Each row is a point on a tangle of strands that fork, close into loops and nearly touch. The rows are in no order.
Points whose rows are less than 50.7 apart are linked; no others are. Some points are linked to none.
(1547): [-10  17   7  -7  -6  13  24  -2  25  -4   9   6  -2  24 -10   5  19  17
 -14  11   2]
(1481): [ 19  -5  27   4  12   6   8   9   1 -23  -9   8   2 -13  -3 -28  21  -5
 -19  13  18]
(58): [ 11  -8   1  16  -9  17 -16  -2  11   9   9 -15  35  -2  19  39 -17  -2
   9  -8  -5]
(514): [-15   6  32  -6   9  -8 -16  15  24   7 -13   5  -7 -11  26  11  10  -6
 -20  19   9]
(1270): [  0 -16  -4  -8 -27 -23  -6  -5  -7  -8   9  23 -10 -38  -3 -11  -3 -25
 -22 -13 -10]
(2240): [-20  -8 -15   2  17  12 -11  -9  -1  -9  17 -12  -6  14   9  -9  -9  10
  -2  14   4]
(1515): [  0   0  -7   4   6  28 -23  -5   3   0  17  -9   0   6  -5   8 -10   8
   0   5  10]
(556): [  1 -16  -2  -1  -6 -14 -11  11   0 -18   5   8 -16 -13   8 -37   5   4
 -14  -9  -5]
(356): [  5  -5  29   4 -25 -18   6  16   2   0 -24   3 -12 -28  11   0  15 -22
 -10  -8  10]
(1102): [  8  30  -4  -6   6  42  22   3  -5  -8   2  19   4   5 -27  17  29   7
 -23  15  -2]
(1350): [  3  -6   3  10  12  -9  19  -6 -47 -19  -9   8 -10   7 -15 -17   8   4
   7   7 -11]
(1272): [ 24  -2  -1  10  -9  -4   9   8  14  -3  15 -16  21  34  -4   4  13  29
 -15 -15 -23]
(1759): [-28  16  -8   1 -12   8   0   2  21  14 -13  -3 -23  18  12   9  12  12
  14  14 -11]
(881): [-21   3  -7   6  26  24  -8 -15  -1  13  10 -27  19  28  11  -7  -3  15
   4  22   5]
(1408): [-12  -4 -10 -20  19  31 -20  12 -14 -28  19   0 -18 -17 -14 -19  -2  -7
  -4   0   6]
(610): [-15  10   8 -13 -18   3 -13  -3   4  -6  19  15 -31  -3  -8   3  15   2
 -13   5  -1]
(1794): [ -6  10   6  -4  12  -2 -22   2  17  10 -15 -36  29  10   2  21   3  10
   3  -5  -1]
(1419): [ 12   0  -9   6 -10  -5  -5   6  30  -5  17  -3  -1  -2   3  31   7   3
 -14 -22  -7]
(1603): [ 12 -10   3 -10  -1 -12  11  -1 -19  -3  11  29 -11 -35 -11  -6 -19 -27
 -19  -7   3]
(1378): [-10  -8  13   7  26 -10  15 -15  -4 -16   2   8  13  21  11 -26   8   8
 -17  20  17]
(2119): [-19   1   0 -10   1  -3  14 -15  26  15  21  18  -4 -13   0 -14 -12   5
  -4  11  36]
(1402): [ -3 -15  -5   2 -33  13 -25   4 -16 -14  19  -1 -13  -9  -8 -26  20   8
  15   7 -29]
(1288): [ 13   6  -1  -5   3  31 -17  13  11  -9   1 -21 -12 -18 -18   5   3 -14
  -2 -12  28]
(1892): [-16   8  12   0  15  -7  30 -23  24   8   2   3  19   8  -1  -6  13   7
   1  19  20]
(1373): [ 24   5 -10 -16  -7  23 -25  14   2  -2   6 -41  14  23 -11 -23  16  12
  -2 -14 -18]
(324): [  8   6  -3   1  12 -25  37  10  -4 -10  -5  18 -10  13  -1  20  10   5
 -23 -21 -21]
(2199): [ 14   4   8  -3 -36  28 -26  22   2  10 -14 -18  26  16  11  29   6   1
   9 -15 -11]
(255): [ 14  -2   0  19  22  12 -17  17 -27   0 -13 -15   7  -8   7  11 -15 -10
 -19  -1  15]
(1685): [-14 -12 -25   5  -4  -3   2  20 -11 -22  10   9 -26 -27   1  -4   0 -11
   2 -17 -28]
(1989): [  7 -14  10  -1   5 -11   9 -19   1  26  19   6  46  11  -1  16 -19   6
  10   9  -8]
(1215): [-22  -8  -7  10  -2  -8  15 -19 -12  26   1  17  -1   8  13   9 -21  -3
  26  17  -6]
(493): [-23 -19  12  12  -2 -40  12 -15 -10   7  10   5  -2   3  18 -16   1   9
 -15  13  -9]
(71): [ -9  -2  10  27  -2  -9   1  -3 -27  12 -18 -17  -1  12  11  11   4   2
  10  10 -10]
(476): [ 21  -7  -9  24   6   3  24  -3  13  -6   7 -11  16  23  -2   3  19  13
 -18  -8  -9]
(405): [-17  -1 -11  -4  27  31 -23   8 -28 -12   6  -1 -18   2   3  -7  -7  -6
 -21  10   7]
(1322): [ -4  -8 -13  19   0  12  -3  15 -26 -10  10 -25 -11   9   8  -2  20   8
 -21  -4 -27]
(691): [  3   4  -8 -14 -20  11 -22  -2  -9  -6 -14  -7 -23 -17 -19 -22  -1  -8
  35  -1   1]
(1902): [  8  -3 -10 -15   1  29 -25  -4  24 -13  11  -2 -12 -25 -16 -11 -11  -6
  12  -8  28]
(2262): [-13 -16  20  13   0  -4 -16   9 -19  -3  -4  21 -13 -14  32  13  -2 -18
 -22  20   0]
(42): [-11 -13  13  25  10  17  11   1  -8   8   5  13  -3  -4  12  31  -3   2
  -9  22  17]
(308): [  8  13 -13 -13  -2   8 -12  19  -7 -18   3 -16 -19   3 -14   5  15   3
 -12 -13 -15]
(1778): [  8 -20  -3  19  10  18 -32   6 -10 -16   3 -21  10 -18  12  10 -14 -14
 -10 -11  22]
(1850): [ -2 -16   3  30  -8   3   8   9   3   0  -5  -5 -12 -10  13  -8  12   4
  -2   6  14]
(1807): [ -9 -23  29  21 -20 -20  -7 -14   8   9   3  -9  22 -25  13 -12  10   9
   6  13  16]
(2165): [  1  26  14 -27 -19  10 -31  -9   6  -1   1   7   2  15 -20   9  -1   0
   9   8  -1]
(2208): [-15 -23   4  19  11   7 -25  -4   3   0   8  -9  14 -17  30  17 -14  -5
 -10   7  19]
(157): [ 35  -2 -10  -8  21  -2  20  -7  -8 -14  17   9  18 -18 -31  -3 -16 -17
  19 -14  13]
(1336): [ 11 -18  21  10 -12 -14 -21  10 -22 -10  -8  18 -14 -29  21  -1  -5 -26
 -14   9  -1]
(159): [ -4 -12  15   7  10 -24 -18   0 -28 -17  -9 -13  -2  16   6 -20   2   5
 -16  -2  -1]
(2098): [ -9  -2  10  20  20  17 -12  12 -25   3  -7  -4   4  -2  10  27  -9  -1
 -24  18  19]
(2294): [ 11  11   3 -17  11  24  -9   4  10  16  -5 -22  36  32 -11  -3 -14   9
  15   2   8]
(155): [-21   2  19  -7  -1 -49  12  -6   3  19 -13  13  11  -9   1  -6 -19 -18
 -18   3  -3]
(312): [ 19   9  -9   9   3  14  -4  17 -12   4 -20  -7 -10 -14 -12  30  -7 -19
  11 -14   0]
(524): [ 12   8  -9 -13  35  36 -12  30   1 -20   5 -19  -1 -15  -5  -9   1 -10
 -27  -7  14]
(120): [  3  15   1 -13 -11  34  13  -5  -1  -8  18  29  -3  24 -28   5  26   7
 -11  27 -10]
(601): [-23 -19   0  23  -3 -23   9   5  -1   3   9   8 -12  10  23   3  13  13
 -11   6 -10]
(2025): [ 31 -18   4   6  12   0  32   3  -2 -13   1   3   7 -27 -17 -12  -2 -10
  17  -8  16]
(518): [ 27 -10  16  -3  11  -2  19   8   7 -16   2  16   4 -30 -15 -22   7 -18
 -16  -5  24]
(905): [-33 -11   9  13  -8   0  -4  -6  13   5  12 -17   7  15  13   8  29  32
 -18  22  -9]
(915): [  1 -10  -1   0 -25 -15 -10  -7  -7 -22  21  -1 -16  -3 -12 -29  26  18
  -5   7 -25]
(250): [ 24   7   7   2  28 -15  20  11 -22 -21 -25 -14  15   6 -15 -13  11  -2
 -18 -16  -2]
(461): [  0  -2  15 -10  -1  -4 -14  -4   3 -13 -11  -9 -13  -6 -11 -18   8  -4
   3   1  25]
(291): [ 16  -6   1  -5  10 -22  35  15  -4  -6 -12  19 -16 -13  -6 -12   4 -17
   1 -16  -6]
(807): [  1   7  -3 -26 -34 -22  -3  -7   1  -5  25  18 -19 -25 -22 -11   1 -10
 -14 -18 -13]
(1076): [ 17  13 -21 -10  28  16  -7  25  -2 -16  13  -8  14  -8 -23  26  -8  -1
 -21 -21  -2]
(2299): [ -2  27   6 -11 -23 -15  -7  -5  11  13 -12   5 -20   0 -12  -5   3  -8
  26  -4 -10]
(2006): [  1  -6  21   2 -44  -1 -11 -14   2   6   7   3   9   0  -6 -23  13  16
  11  18  -3]
(2203): [ 10  15 -22   3  28  30  19  -1  21  -6   5 -14   1  10  -9  13  -4  -6
  -5 -12  18]
(1963): [  2  15 -13 -19  19  38 -20  19  13  -8   6 -22 -10   0 -13  10   9  -2
 -22  -9  15]
(833): [-13   9  -7 -13   5 -12   6  -3  33  12  -7  -4 -14  -9   2 -24 -16   0
  24 -12  23]
(2027): [ -4 -15   3   6   1  -3  -4 -22  -6  38  10   6  36  -7  10  31 -21  -5
  27  16  -3]
(929): [  2   1  22  -3  10 -12 -20   9   4 -14   0   0   2  -3   8   9  -3  -4
 -32  -7  12]
(991): [  1   5  -5  -6  -8  36  -7  -3  -1   1  16   8  -1  19 -16  16   5  14
  -8  16  -4]
(1805): [  6  -2   7   4  10   4  19  17 -11 -20  -9   1  -9  -2 -15 -15  32   1
 -19   4  -1]
(1764): [ -1   7 -13  -6 -37  -8   5   0  30   5   7   7 -17 -13  -5  -5   7   5
   1 -14 -17]
(530): [-17  14   1 -18  20 -28 -15   0  22   6 -16  -6   8  -4  13  27 -13 -13
   6 -20   6]
(1810): [  2   6   3  17   2 -18  10  10 -31  -7 -11  10 -10   4   0  30  13  11
 -34  -1 -10]
(1628): [-20   1  19   7  -9   4  14  -3  20  13   8  -6  -2  15   1  16  27  14
  -6  18  -2]
(1287): [ -6 -12  -6   5  20  13  -8  23  31  -3   0  -6 -14  -5  27 -32  -4  10
 -12   2  19]
(1806): [ -5   6  21 -10  -4 -37  28 -17  -8  20 -13  11  -2  -6  -8  -1 -11 -22
   3   1   3]
(175): [-33   3  -6  -9   3  -8 -16  -3  12   2   3  13 -14  -2  24   7 -13  -9
   0   4   7]
(1276): [ 12  21 -15  -9  35  40  13  11   7  -9  -1   5   3  -3 -17  20   2 -14
 -17  -3  25]
(1082): [-14 -14  29  10  -1 -41 -10  -5  -8 -10   8  -4   3   5  10 -14   4   5
 -24   0  -4]
(1300): [  9   8   4 -13  31  15   9  18  -3 -15 -15   3 -12 -17 -13 -16  -1 -26
   8  -7  17]
(910): [ -5  -6 -11  -8  10 -15   6 -12 -13 -12  -8  -1 -21  11  -8 -40  -5  -4
  25   0   0]
(1346): [ 16  24 -12   5  22  41  26   6  -7  -6  -5   3  14   7 -18  25  19  -1
 -27   9  19]
(1546): [-21  -6  -7  11  -1 -26   1   2   1   8 -11 -16 -11   7  16 -21  -3   7
  27   1  -6]
(45): [ 18  18  21 -19 -21  -9 -15 -10  30  -2   1 -14  10   0 -23 -11   5   7
   5 -13   9]
(725): [ -3  12   8  -7 -36 -20   6 -17   5  24 -17  19  -8  -8  -7 -11  -8 -10
  22   9 -17]
(1029): [  7   7 -18   9  35   7  28   7  21 -14   3  10   1   9  -1   4   8  -4
 -16 -12  11]
(1355): [  1 -22 -15   7  -1 -11  10   3  13  -7  18   5  -5 -18  11 -42 -15  14
  -4 -12   8]
(1089): [-16  -7  -9   3  11 -16  -1   1   6  -7 -17 -10 -24   0  12 -46  -3   7
  16  -6  12]
(582): [ 26  15  -9  -6  -3   4  -5   6 -11   7  -5   8  10  15 -18  32 -15   0
   8 -10 -18]
(1517): [ 27   2  -2 -18  19   6   6 -15  11 -10   8  -2   9  -3 -27 -10 -18  -6
  18  -9  24]
(1777): [  2 -21  13  25 -18 -19   1  -6  10  16  -1 -12  29 -10  16  32   7   4
   3  -5 -12]
(2279): [-26  -4 -24  -1  -9 -10 -16 -12   8  -1  12   9  -1  -8  29  28 -23  -7
   5  -8 -10]
(1853): [  4   1  21   2   7 -19  32  -9   5   9 -15  18  -3  -7   0   1   0 -11
  -6   7  21]
(1583): [ 23 -20 -19  -8 -19  22  -7   6  16   7  26  12  18  12 -11  -8 -14  10
  15  -5  -7]
(1841): [-22  -4  -7   5 -20 -20  -2  -4  19  21 -16 -12   8   1  17 -23   3  24
  31   1 -20]
(1972): [ 16  -6  10  12 -12  23   9   0  15  -3   2 -20   8  12 -12 -12  18  14
   8   8   9]
(874): [-15 -13   5   1 -18 -15 -22  -1 -18 -24  12   3 -22  -5   9 -25  17   7
 -16  -1 -13]
(2273): [  1   0  27   0   0  -6  -4  13   3 -12 -14 -15 -19   5  -8  -8  27   6
 -12  -2  11]
(2216): [ 33   4 -12  -7   1  15   3  12   0 -10  12 -24  25  33 -13 -15  11  18
 -14 -11 -20]
(94): [ -5 -14  31  15 -27 -14 -11 -19   7   0  15  -8  11  -7  -7 -20  16  20
  -9  19  16]
(1252): [ -5  -8   8  -3  -4 -13 -17 -18  -7  16  -2   1  26  -7  14  37 -27  -9
  26  -3  -1]
(1259): [  7 -24  -7  15 -14  -8   9 -12 -21   1  20  15  -7 -17   5  -2  -7  -3
  -6   5   0]
(136): [ 18  22   7 -28   0  26 -20  -1   1   1   1  -3  19  37 -21   3  -4   9
   3   0  -1]
(587): [-25 -18 -11  -1  21 -18   3 -24   6   0  23  17   8   3  19 -20 -26   6
 -10   5  12]
(559): [ -1   8  11  -7   7 -26 -24  15   9  -5 -29  -6   5 -14  21  18 -17 -25
  -1 -26   5]
(1585): [-33   0  12  -7 -16  -7 -18  -6  14  -4  12   6 -11  -7   7  -2  22   9
 -28  12   5]
(90): [-34  -2  21 -13   8 -32  -1  -6   5  27 -25   9   5 -23  15   4  -3 -20
  -6  10   3]
(131): [-34  18  -9 -20 -21 -10 -18 -17  15  -2  17  12 -18   3   5   3  -3   1
  -3  -2  -7]
(109): [ 10 -21  18  19  -4 -28  15 -11  -3  26  13  -9  41   2   1  21  -5  14
   0   1 -15]
(2066): [ 14 -23  -5  17   9  25  20  12  13  -2   8  11 -10 -29   1  10  -1 -11
  -4  -6  21]
(602): [ 18  20 -12   2   0  24 -15  13 -10  17 -15  -9   3   8   0  33 -19  -6
   9   0  -6]
(1883): [  0  15   2 -11 -15   0 -31  -1 -26 -11   5   6  -6   9  -9  19   1   4
  -8  -1 -20]
(509): [ -9  23  15 -23  12 -11  -8  -4   5  26 -26 -11  10  23  -9  13   0   4
  31  11  -8]
(2206): [ 29 -10 -16  -6 -13  21  13   6  14   8  16  18  10 -12 -22 -15 -13   0
  28  -7  -9]
(2039): [ 19  -9  -7  -3 -34  23 -22   5   6  -2  13  -6  14   9  -5  -3   4   5
   7  -5 -12]
(1815): [ 24   5  10  -1 -24  22 -23   8  15   4  -8 -14  18   9  -9  10   1  -5
   9  -9   1]
(2282): [ 16  32 -17 -10  24   1  18   2 -32 -13 -21   3   6  17 -26   7   3   3
  -4  -2 -11]
(933): [-18 -11 -13  -1  24 -17  11 -11  23   6   9   5  10   0  14  -6 -19   3
   6  -3  14]
(1131): [-29  21  -6 -15 -10 -10  18  -2  35  25  -2  10 -17   7   3   1   6   6
  10   5  -4]
(795): [ 26  14   6 -17 -19  12 -30  11  13 -10  -9 -30  13  20 -17 -11   7   1
  17 -19  -6]
(2115): [ -2  23  -5  -5  -1  18  34  -3   1   3   2  23   0  38 -12   6  28  14
  -7  17 -16]
(33): [ -7  -1 -17 -25  11  21 -15  13  14 -19  14  11 -20 -33  -5  -8 -11 -18
   0 -15  11]
(416): [-4 -6 13 13 19 -9 22 -5  0  3  4  9  2  0  8 18 -5 -5 -8  4 20]
(522): [-23   6  -8  -6   2   0  -9  -9  11   4  -9   0 -24 -11  10 -29  -7   8
  24   4  24]
(224): [ 14   5   8 -10 -17   8 -19   1 -18  19 -15  -4  11  23  -8  -2 -10   1
  25   3 -11]
(2288): [ 15  -7 -23  18   9   6  27   0   0   9   7  -2  -2  20   6  12 -11   2
   9  -4 -17]
(1901): [  9  34 -14  -9   9  17  20   1  -8  -1 -13   8  13  34 -19  14  16  10
  -9   4 -23]
(2295): [-27   2 -10  -5  17 -29   9 -11  30  26   3   0  13  -2  15  36 -13   5
   8 -13 -11]
(1599): [ 12  -4  33   5  -5 -17  -3  24 -22 -12 -23  13 -12 -24   6   2  12 -20
 -18   1  -3]
(177): [-10  -9 -25  -3  -1   4 -13  16 -20 -16   0  -5 -18 -22  -8 -11  -8 -18
  27 -16 -20]
(756): [ 20   1   3   1 -38   8 -16  17  -7   3 -14   4  24   8  10  41   6  -5
   6 -11 -25]
(1925): [-35  -9  19   5   3  -9 -20   2 -13   3   7  21 -14   3  26  16   6   1
 -27  22  -7]
(1646): [  7  13   0 -12  38  11  -9   4 -10 -13 -15 -12   1  14  -2 -11  -4  -5
 -15  -3  16]
(543): [ 28  -8  -8   3  -5   5  24   7   9  18  -6  -1  17  21  -5   4  -9  10
  28  -3 -21]
(1101): [  6 -19  -7  27  -5  -4  -4  -5 -27  15  -3  -8   1   9  12   6 -14   0
  21   7  -8]
(2008): [  5  16 -23  20  27  38   7  -9 -42  12  -6 -10  10  13   5  -6 -12  -5
   1  25   8]
(86): [-17   4  10   8   6   3 -10  -9  -2  -3  11 -22  12  36   4   8  25  32
 -19  21 -18]
(16): [  8   5  -7  -5  -9  -7 -19  -4  20   9   4  -8  22  -6   7  25 -21  -8
  22 -12  -3]
(2034): [-21 -13 -36   5  -5  26   6  11  -5  -5  26  -3 -28  -2   0 -20   9  14
   9   5 -29]
(879): [ -9 -16 -13   6 -34   4 -19  -2 -19 -25   8   0 -17 -21   9   1  17  -5
   9  -5 -29]
(1398): [ 13  16   5  -3  20 -21  -3  17   3  -2 -39 -10  -9  -3   4   8  -4 -17
   7 -21   7]
(590): [-26   8  14   3   7  22 -13 -13  -9  13  -1 -27  15  32   1   1  16  22
   2  34  -8]
(1114): [-12   9   8 -25   8 -16   3 -24  11   7  11  14   1 -17  -6 -30 -28  -4
  -2   5  26]
(2046): [ -7 -22   9  30 -23   0   0 -10 -16   6  14  12 -10 -17   9  -4   4   3
   2  23  11]
(1216): [  4   8  -9  -3  -3  42  10   6 -24  25 -11   4  15  43   5  -2   7   8
   5  22  -7]
(2328): [  3   4  18  -2 -51  -3  -2 -20 -14  22  -1  21  -2  -9  -9 -19   1  -1
  21  14  -5]
(2112): [ 29  -8  21   0  -6  -9  -1 -15 -13  -1   7  -2  14  -8 -19   0  -8  -4
   3  -4  13]
(539): [-20  -8 -34  10 -19 -11   0  -3   7   4   7  13 -16  -7  35  12 -15   3
  10 -20 -22]
(1609): [-17  -9  -5  -3 -44  -3 -12   3  28  26  -9   3  26   2  23 -13   7  24
  26  -5 -18]
(2091): [  8  30 -17 -12  26  21 -10  -4 -12 -11  -7 -19   4  17 -17  11 -10   3
  -4  -5  10]
(1578): [ -1  -4  -3 -13  14 -13   8  -4 -11 -12   1  16 -23 -14 -11 -33  -9  -9
   6   3   8]
(748): [ 29  15   1 -10  12  21   2  -7  21   4  -4 -10  18  15 -21  -5 -16   3
  20  -6  18]
(115): [ 12  14  24 -11 -12 -31  16 -23  -7  17  -2  11  11   0 -23  13 -16  -8
  -2   1  -3]
(2072): [ -1 -20 -27  11  22  18  -2  14  18 -12  17 -24  -4   5  20 -27  -3  10
 -10 -14  11]
(66): [  3   2 -22   3  21  35  -7   1  19   7  17 -22   5  10   6  21 -20  -1
  -1   0  18]
(389): [ -7  -2 -22   3  12  -4  11   5   5   3   3   0 -14  16   4  19 -11  -4
  -5 -12  -3]
(2061): [ 16 -13 -10   0 -11 -13  -6   1 -23 -14   1  -1  -8 -16 -12  -9 -10 -12
  21 -12 -18]
(1160): [ 10  24 -22   3   9  47   8  -1 -42  13   0  -7  13  27  -3  -2   6  -4
  -7  27  -5]
(2075): [ -9 -19   4   9  21  -7   0 -13  -1 -11  20  19   7  -1  17 -38 -10   9
 -14  18  21]
(799): [  4   6  18  -7 -36   5 -29  -8   3  -6  -7 -11   1 -17   7   0   6  -7
  20  -3   4]
(2319): [-17 -37  10  28   1  -5 -10  -6   6  10  13  -7  22 -24  22  -7  -3  10
  -2  12  17]
(2000): [ 14 -12  10  21   1   8  21  19  24   2 -15  -9 -10 -16   4   0  10  -7
   1  -2  23]
(605): [  6  25  33 -28 -12 -13 -18 -17  10   6  -5  -9   9   6 -19  -8   0  -2
  19   2   8]
(2198): [ 10 -19   6   6  -1 -26 -12  -3 -27 -15  -9 -12  -2   0  -3 -20  -1  -1
  12 -10  -6]
(1046): [ 43   3   1  -7   0 -12  16   5  15   1  -6  -3  28  27 -16   2  -4   7
  12 -20  -9]
(1503): [  4 -10  -7   0   1 -31  31   8  12   1   3   9 -16  -2  10  -3   2  -4
 -15 -25 -16]
(481): [  1   4   2  -8  -2 -13  21  15 -14  -6  -5  22 -27 -19 -12  10  14 -13
  -5  -7 -18]
(1121): [ -1   7   2 -25 -18  -9  -7 -16  12 -11  15  11 -16 -15 -23 -29  -1   3
  -2  -6   5]
(1768): [-34  14   7 -12 -15 -31   4 -14   7  26 -23  -3   0 -20   6   5  -3 -14
  11  -1  -8]
(112): [-33   9  19 -15   5   0 -23   1  24   4  -6  -4  -2  -4   8  10  17   3
 -14   9  16]
(1437): [ 17  14 -16   1  28 -22  19 -12 -26  -9 -16   4  10  22 -21  -2 -13   1
   6 -14  -3]
(1611): [ 20   0 -21  11  23  37  14  -8 -23   4  -1   2  11   9  -4   7 -19  -9
   7  13  17]
(783): [ 15 -23  -8   9  -6 -13  12  -8 -35  -8  17  12  -5 -15 -15  -6  -2  -3
  10  -2 -26]
(1930): [-22 -13 -32  13  -2  11 -11  14 -22 -12   7 -21 -28  11   9 -22  12   9
  -7   8 -29]
(1453): [ 17   1   7  20 -22  -2  -5   7 -14   4  -5   1  14   1   5  48   1  -2
 -11  -6 -18]
(2318): [ -5 -11  -1  13  12 -21   7 -15 -22  14  -8   1  -4   6   9   7 -28  -9
  28   1   0]
(260): [-21   3  -5  -1  17  13 -16   2 -28  -4   3  16 -32   9   8  17  -8  -3
 -12  17  -2]
(1663): [-11  15 -25   1   5  11   8   7  16   6  -6  -8 -27  16   6   8  -2   4
  11   0 -12]
(1194): [-13  21   9 -12  20  -8  -3   1  10   6 -17  -4   0   9   3  31  -5   1
   1  -6  13]
(1950): [ -8  -4   1   3   9  13  26   0  39   3  10  21 -14 -17  13 -21  -1   6
 -13  12  34]
(20): [-25   8  -2 -21  21 -24  12 -20  19  15  11   6  15   7   2  10 -15   3
   1  -2   3]
(1085): [  2   6   9  -3   0 -13  16  -4 -37   0  -8  21 -16  -4 -15  10   8  -3
   0   4 -19]
(1501): [ 11  10   8 -14 -34  -9 -26 -12  21 -14  -2 -16  12 -15  -4  -9   3  -4
  18 -24  10]
(1876): [ 18  -9  -7  14 -48   7   0  15   8   3 -10   2   1  -8  15   6  13   0
  22 -16 -23]
(1386): [-28   3 -19  -8   1 -18  19  -6  33  32 -10  -1   1  -2  10  18  -6   9
  24   1 -14]
(1791): [ -9   7  -1  13  -7 -21  14   7 -11   0 -11  11 -19  14  10  30  18   5
 -18  -8 -28]
(2092): [ 18  -7   4  18 -22  18 -22  -1 -14  -3  -3 -12  14 -13   9  37  -8  -9
   4  -5  -1]
(630): [ 14   7   7   2   5 -11  21  11  22   3 -21 -13  -8  -8  -4   1   1 -12
  13 -19  19]
(2082): [  8 -11 -28   1  19   2  23 -13  -5 -22  15  13   7  -9 -13 -38  -2  -4
  12  -5   5]
(1181): [ 16   9   7  -7 -17  27 -10  11 -31  22 -17 -13  15  30  -9  -5   7   0
   8  15  -8]
(978): [ -9  -2  17  23 -11 -17  -8  -2 -16   5  -8  -8  21  -6  18  45  15   4
 -11  -2  -7]
(572): [ 14 -16 -14  13  15  26  12  -7  -1  -6  13   5  -2 -14   2   4 -17 -13
   6   6  19]
(268): [ -7 -21 -31  15 -21  -8  -7   1 -12 -15  17  10 -14 -16  20  -1   2  -2
   4 -11 -27]
(987): [ 23   2 -12   2  21   8   2  21  -5 -14  -3 -16   1 -15 -16  19  -8 -16
   1 -26  -3]
(792): [ -2 -16 -27   1   3   8  13  -2 -15 -17  33  10  -7   0 -10 -26   9  12
   2  -2 -28]
(167): [-10  11   9  -6 -15 -28   6 -15  -6  17   8   9   5   7  -7  17  -5   5
   9   0 -19]
(1701): [ -7   1   7 -15 -13  -3  -8  -2  -4  -9   7  22 -27 -32  -9 -35   2  -9
  -4  10  11]
(1909): [  0  -8  14  22   2   1  12   1 -40  -3 -23  -4 -13   7   6  -5  11   1
   0  14   1]
(1856): [ -8  19  20 -12  37   5  -8  11   3 -13 -17   5  -3  10   7  -9   5   0
 -25  18  17]
(1444): [ -7  -8  -5  13 -47  -1 -11   3   2  13 -17  -4  13  -2  28  -1   0   4
  34  -7 -23]
(1056): [ 36  16  11  -5   0  -5  10   6  11   6   0  -3  22  14 -17  34  -3  12
  -2 -23  -8]
(1202): [ 18  -6 -15  -3  -8   9  19 -17  -1  -5  17  15   7   1 -19 -23  -3   7
  15   4   2]
(1678): [ -4  -6  -8   0  -5   0  19 -20  -7  16   4  15  -6   2  -2 -18 -14   4
  23  12   8]
(772): [ -1  32   2 -15  10   6   7  -2  11  17 -15   1  -9  15 -13  16 -10  -5
  24   2   5]
(472): [ -4 -18 -28   8  12  -6  26  -5   9 -12  12   8  -4  -1   6 -50   6  21
   8  -4   4]
(1789): [-29   8  13  -1  11   8 -16   5 -15  -9   4   9 -13  17   4  14  10  10
 -29  24   9]
(1864): [-18   3  26  -4  34 -10   5   0  13  -7 -19  -4  10  11  19 -22  10   2
 -14  21  18]
(221): [  0  12   3 -10 -12  -6 -18   1   9  17 -12 -10  13  16   1  13 -10   0
  33   1 -13]
(1075): [ 25  -7   1   7  14 -23  34 -11 -18  -9  -3   7  12  11 -13 -12   0  -5
   3 -12   7]
(863): [  7 -15   7  26  -6  -9  -4  16 -31 -15  -6 -15  -7   2   5  14  20   9
 -30  -5 -18]
(1859): [-27  17   9 -21 -20 -15  -9 -20  12  25  -5   8   7  -3   5  19   3  -3
  14  15 -18]
(400): [ 16  -5 -17  11  14  -8  48  -5  15  -5  -2  15  10   4  -8  -7   5  -2
   0 -12   8]
(1339): [-16  -7 -10   7   9  18   4  16  43  -6  11  11 -21  -9  19  -6   5   9
 -16   1  22]
(1463): [ -1  -6 -20  -2  30  37  -9  22   7 -14  18 -24  -6  -1  12 -21   2  -5
 -30  -2  15]
(168): [  8 -20   0   6  -3 -12  21   4 -15  14  -2  32 -15 -36  10  -7 -27 -27
  -4   1   5]
(1981): [-12   8  11 -21   3 -27  13  -7  27  13 -11   8  -2 -12   2 -29 -17  -7
  -3  -5  19]
(775): [ -6  13  29  -9 -16   0 -26  -9  14  -1 -14 -16  -3  -6  -7  -2  12  -2
  14  10  22]
(1866): [-11   2  31   2 -21 -18  -9   7  17  -3 -19   1  -2 -20  30   5  12 -13
 -16   1   5]
(867): [ 11  21 -33 -12  32  13  -6   7 -14 -13   4  -8   4  15 -10  24 -21   7
 -24 -15  -2]

How many points has the smallest loop of links through each point below? Write - if it is on no loop.
(1276): 8
(590): 11
(2091): 25
(1402): 36
(1930): -
(221): 17
(1437): 12

A piece is two or more points that can be reached from each other along the links. Count, over all rows, the pieces, the separate loops (a circle has one, a figure eight two, a Y none), the forks (points with three links) and the tips (points with one).
pieces: 5
loops: 10
forks: 16
tips: 6
